A landscape with many valleys, sampled at points; each row gives a point and its height.
From any point a ball rolls to the lowest of the 2 points nearest to it. It stops when none of these is lower. Distance is the straight distance between rows; heights are no part of it.
zase: [  8  24 -19 -18  -4  23   9 -15 -29  -2  20  11  15  36  -3  -5  -3  39
 -26   4]  (h 739)
puna: [ -3   6   0  -4   5 -22  14  13   1  -2  21   5 -18  12  12 -21 -13   2
  -8  -6]  (h 263)
Mus: [ -3 -16  -7   7   2 -30   1  11   3  -3 -11 -28  -6 -11 -13  23  14  -1
  18   6]  (h 56)
fup: [ 28  14   3 -31  10  34  -2  -6   9  18   3  -2  15   6  13   9  10  27
 -35   5]  (h 664)
fuf: [  5 -10 -40   2  -7 -53   9  20 -38  22   7   1  -9 -20  11   3  10 -12
  28  -2]  (h 337)
Zutub: [ -2 -25   5   2   2  11 -16  16  30  15 -17 -11  10  -6  -8  10  11 -25
   2  -6]  (h 564)
Did: [  6  -7 -27  23   1 -47  -3  29 -13   7  -4  -1  -6  -2  -8   5  15   8
  28   6]  (h 613)
Famu: [  1   8  11 -25  13  39   2 -13   9  14  -5 -10  23 -14  11   3   7  26
 -19   8]  (h 676)
vop: [-21  -1  20  -3 -20  12 -38   2  25   6 -22 -12  34 -18 -18  15  -8 -16
  -5  -1]  (h 278)
doza: [  0 -10   2   2  12  -5  11   5   9 -11 -18  -9  -7   9 -17  23   4  13
   8  10]  (h 210)
vegi: [ -8   2  -4  11   6   7  -4 -20 -18  -6  23   7   4  15  -8 -31   1  13
 -25   6]  (h 717)
gat: [ -7  -3 -10 -10  20  16  14  10  -6 -11   7  -2  -7  28  11 -29  -6  27
  -3 -10]  (h 465)
kidad: [ -1   1  31   5   2 -27 -28  14  20 -11 -23   0  13 -18  -2  27   6 -42
   4  -6]  (h 507)
valik: [-20  11 -11   8 -11 -25  35  -2 -19   9   3  10 -20  11   1  -1   2   0
  29  -8]  (h 320)
Suvis: [-32  21 -31   6  -3 -51  33   8 -34  -9   7  13  -8  30   5  -9  12  -1
  19 -17]  (h 442)
nabe: [ -2  -2 -19  18  -5  -5   9  18 -13 -12   8  -5 -30  10  -4  -5   5   3
  18 -12]  (h 548)
fil: [ 26  19  -6 -30   7  29   1 -19 -12   7  15 -12  10  21  21 -13   9  33
 -23   1]  (h 648)
Kug: [  3 -16 -11  14 -17 -24 -10   9  -9   9   6 -17 -16   9   4 -18  -5 -10
   0   4]  (h 415)
big: [ 19   2 -13 -13   8  29  10 -29  11   3  16   8  11  27  12 -14  13  15
 -10  -4]  (h 625)
bak: [  5   0  11  -2   7  31 -11  26  10   5  11  -7  -2  -2 -27   4 -13   5
 -10  -6]  (h 321)
rado: [ -9  -7  18  -9  17  26   3 -18  -1   6 -12 -10   5 -10   6   2   6   8
 -34   4]  (h 689)
nenim: [ -2   4  16   6 -16  12  -4 -21   5   5 -13  -4   2  -3 -14  13 -12   0
  10  10]  (h 143)
vup: [ 14   2   2 -24  -6  28   2  -2   7 -11  13  -7   3  -9   2  -4 -12 -15
   7  11]  (h 578)
Led: [-30  18 -26  -3 -10 -27  37  -6  -9  -2  15   7  -5  36  -2 -18   5  -2
  28 -16]  (h 385)
karas: [  2  14   3  -1  -9   4   8  11   1  -8   8  -2 -12 -21   5 -16   1 -12
  14  13]  (h 551)
kima: [  6  12  24  -6  16 -15  15   7   3   3  20   0  -8  -2 -11 -10 -12  -4
  -2   3]  (h 188)
zotek: [ -3 -18  -6  13 -14   3 -18   5  -1  -7 -15 -12 -10  -1   9 -15 -13  -2
   5   9]  (h 466)
Dus: [  4   2  18  -9  -4  38  -9 -18   7   3 -10   3   9  -1 -10  27 -13  10
 -11  -2]  (h 46)
mebi: [-11  -4 -15  -2   0  -7  14  -3 -11 -22  23 -16  -9  16 -17  -8  -1  20
   2   5]  (h 295)
rup: [-12  -2 -18  21   3 -27  14  -9   0  -8  -4  18  -6  17  -7  -8  14  11
  13  11]  (h 661)
kapam: [  4   2  12   7 -10   9 -28  -4  11 -13  -9 -12  -3 -12   7 -16   2 -11
  -3   0]  (h 509)
Mepaz: [ 13  -7   6  -2  15  20 -10   8   0  -4  -5   1   4  22   2 -18 -14  17
 -10   3]  (h 414)
Vina: [-17 -10  -5  12  -3 -31  15  -4  -9   1   8 -24  -6   6 -17   0   4   9
   9   8]  (h 211)
Darur: [ 10 -19   9   8  -6 -18 -20  21  -2   1 -11  -7  -5  -3  -8   9 -15 -36
  -6   4]  (h 40)
porek: [-16  -2   1   2  -5 -25   3   7   5   3   0  -4  -9 -30   7  -1   0 -12
   4  17]  (h 521)
nol: [ 13  14  11  -3  20  15   6 -16  11 -11  -5  18  10   9  -9  -1  10  16
  -1  19]  (h 694)
sur: [  7   0   8  15  11   6   7  -1  20   2  -6   9 -17   7   9  -1  12   1
   4 -13]  (h 637)
sav: [-11   3 -12   5  -1   9   5  21 -13 -13  -4  -8 -21  14  11 -28  -2  15
   3   1]  (h 508)
rol: [ -9 -10   6  11  11   5   2  -9   2  -2   1   0  -3  -5 -14 -12  11   6
 -22  13]  (h 704)
telol: [ -8 -34  -6  22   0  -6  -9  16  10  22 -23  -6  -3 -13   2   6   7 -26
   8 -14]  (h 527)
Femik: [ -6   9  -9   2   5   0  23 -18  12   1   3  25   1  15  -1 -13   9  12
   5  11]  (h 678)
korot: [  8  19  -7 -13 -22  -2   6  -5 -13  -8   6  -4  -9  28  11 -15 -14  17
   0  14]  (h 255)
mina: [-16  -4  -9 -10  -5 -16  27 -20 -14  -2  24   7  -6  19  -1 -16 -15  -8
  11   1]  (h 419)
bofi: [ -5  -5   8  13  -1   2  -4  22   4   2   8   1  -9 -16 -25  19  -6  -9
  -9  -8]  (h 265)
tirer: [-11  11  28   6  -3  -7 -31   9  17 -18 -21 -12   0 -26   5   2   9 -29
  -4  -4]  (h 550)
linur: [-21   5  35 -14   2  31 -36  -2  21   8  -7 -12  36 -19 -14   8   1 -16
 -17 -21]  (h 328)
bugi: [  2 -14  -3  17   1 -37  12  -6 -23  -2  -8   1 -12   0   1  20  -9 -12
  30 -10]  (h 329)
nin: [  0   8 -28  -8 -11  16  17  -6   0   6  18  20  -2  26   4  -9  -5  33
 -27   3]  (h 748)
luz: [-18  -6  13   8 -20  11 -15  -6  13   7 -17   3  14 -27  -3   9 -18 -12
   7   5]  (h 217)
bom: [ -9 -10 -19  30   1 -16   9  31  -8   6  -5   4 -20  -9  -7  10   8   5
  11  -8]  (h 581)
kida: [ -3  -9   6  -1  -2 -16  13 -26   0  -1   9  10  -4  -4   6  -1 -17 -14
   4   3]  (h 460)
taded: [ 17  15  -5 -12   0  34 -17 -22   3 -16   9  15  24  -9  19 -11  -4  26
 -12   8]  (h 368)
gekop: [ 16  14  14 -20   0   2  17 -11  -1   1  21   6   1   7   1  -1 -22   8
 -14   6]  (h 106)
riva: [  7  -5  14 -14  -8  29 -19   6  26  11  -5  -6  12  -7  -1   5   4 -21
 -14  -5]  (h 590)
nopi: [ 18   5   4 -28  -6  39   6 -29   3   5  17  -7   5   1  10  -2   0   2
  -9  -1]  (h 600)
gon: [ 11  17  23 -11   3  31 -26 -18   9 -17  -6  13  22 -15  11  -5  -5  -7
  -8   4]  (h 417)
tup: [ 28  19   3 -19  17  43 -35 -16 -20  -8   2  -3  39 -19  17   9  10  32
 -28  -1]  (h 450)
sipab: [  3 -23  -4  17   0 -37 -22  24  -9   3 -19  10   0 -22  -1  22   0 -40
  -3  -3]  (h 233)
Pif: [  7  -6  -7  38   8 -17   3  -2  13   7 -15  18 -14   3  -4   3  20  -3
   7   1]  (h 660)
rokir: [  2 -24 -13  22  -1 -25   0  19  -3  24 -18   9 -14 -22  15  22   9 -25
  16 -25]  (h 479)
meziz: [ -1  -8   7  18  -5 -17   6  -1  -3  -1 -29   6 -13 -12  12  28  -1 -13
  23  -3]  (h 404)
lim: [ 25  10  12 -10 -14   4   5   6   5   6   1  -6 -15  17   7   6 -16   3
  -4   6]  (h 182)
veta: [-11  -7 -15  10   3 -39  16  14 -15   2  13   1 -19  10  10 -22   7 -13
   1  -5]  (h 341)
Miruk: [-11 -10 -25  10  -6 -44  27   1 -36  11   0   8 -14   0   4   7  -1 -15
  38  -6]  (h 226)
sodu: [ 13  10  14 -19   8  54 -37  -2 -11  -1  -1   4  42 -23   5  -2  -2   7
 -24  -2]  (h 418)
feba: [ 11  11  15  -5   6  30  -9   4  32   0  -2   2  -3 -10  10   0  -1   1
   0 -23]  (h 612)
Mobe: [ 12 -10 -19   5   1 -43   5  23 -22  19 -14   3 -11 -27  12  21   5 -24
  32  -6]  (h 416)
zolo: [ -2  -4   8 -12 -12 -20  -4 -12  22  -8   0  -8   2 -23   7  11 -10 -16
   4   9]  (h 494)
fifid: [ -1  15  -9 -13 -14  16   3 -18   0 -15  12   1  -2   2  19 -13  -1  26
  -4   8]  (h 312)
silev: [ -4 -16  16   1  -9   5 -23  21   6   6   0 -14   7  -8 -25  18 -15 -22
 -22   2]  (h 191)
dek: [  5  10  32  -8  13  43 -33 -14  13  -3  -1   2  39 -15  -3   7   2  -4
 -15 -17]  (h 373)
Felav: [ -2   1  21   1  -4 -12  -2   4  11  -5 -27   5  -1 -27  -2  34   4 -38
  16   2]  (h 459)
Gipe: [ -1  22  -9   1   8  14   0 -27 -17 -11  18   9  12  30  -2 -27  14  37
 -21   2]  (h 729)
gife: [-10  -5 -14  17   9 -46  18   4  -4  13  -7  10  -4  -7  -1  -4  13   2
  22  11]  (h 640)
rege: [  6 -10   2   3  18   8   1  27  11   2   3   1   1  10 -20 -10  -7  13
   5   0]  (h 367)
Zap: [-19   0 -23 -20  -3   3  29 -18  -9  -7  23 -11   1  34  -7 -20   7  11
   7   2]  (h 362)
kedip: [ 15   1  15  -7   8  18   1   3  14 -13  -9   4  -6   5 -12  30  -5   8
  -9  -4]  (h 139)

For each start below, name the point where the ball stops.
sur: Miruk
sodu: Dus
porek: Mus
kapam: gekop
gon: gekop
zase: Mus
gife: Darur
fup: Mus
tirer: Miruk
Mepaz: Darur
tup: gekop

Call two points neighbours if one is among the 2 nearest of the other. Go from one point of each pair to the other, from neighbour to neighbour, staying as low as possible. Name the highest point that can't be avoided.
Darur / Dus: tirer
Darur / Miruk: rokir
Mus / Dus: doza
Mus / gekop: gon
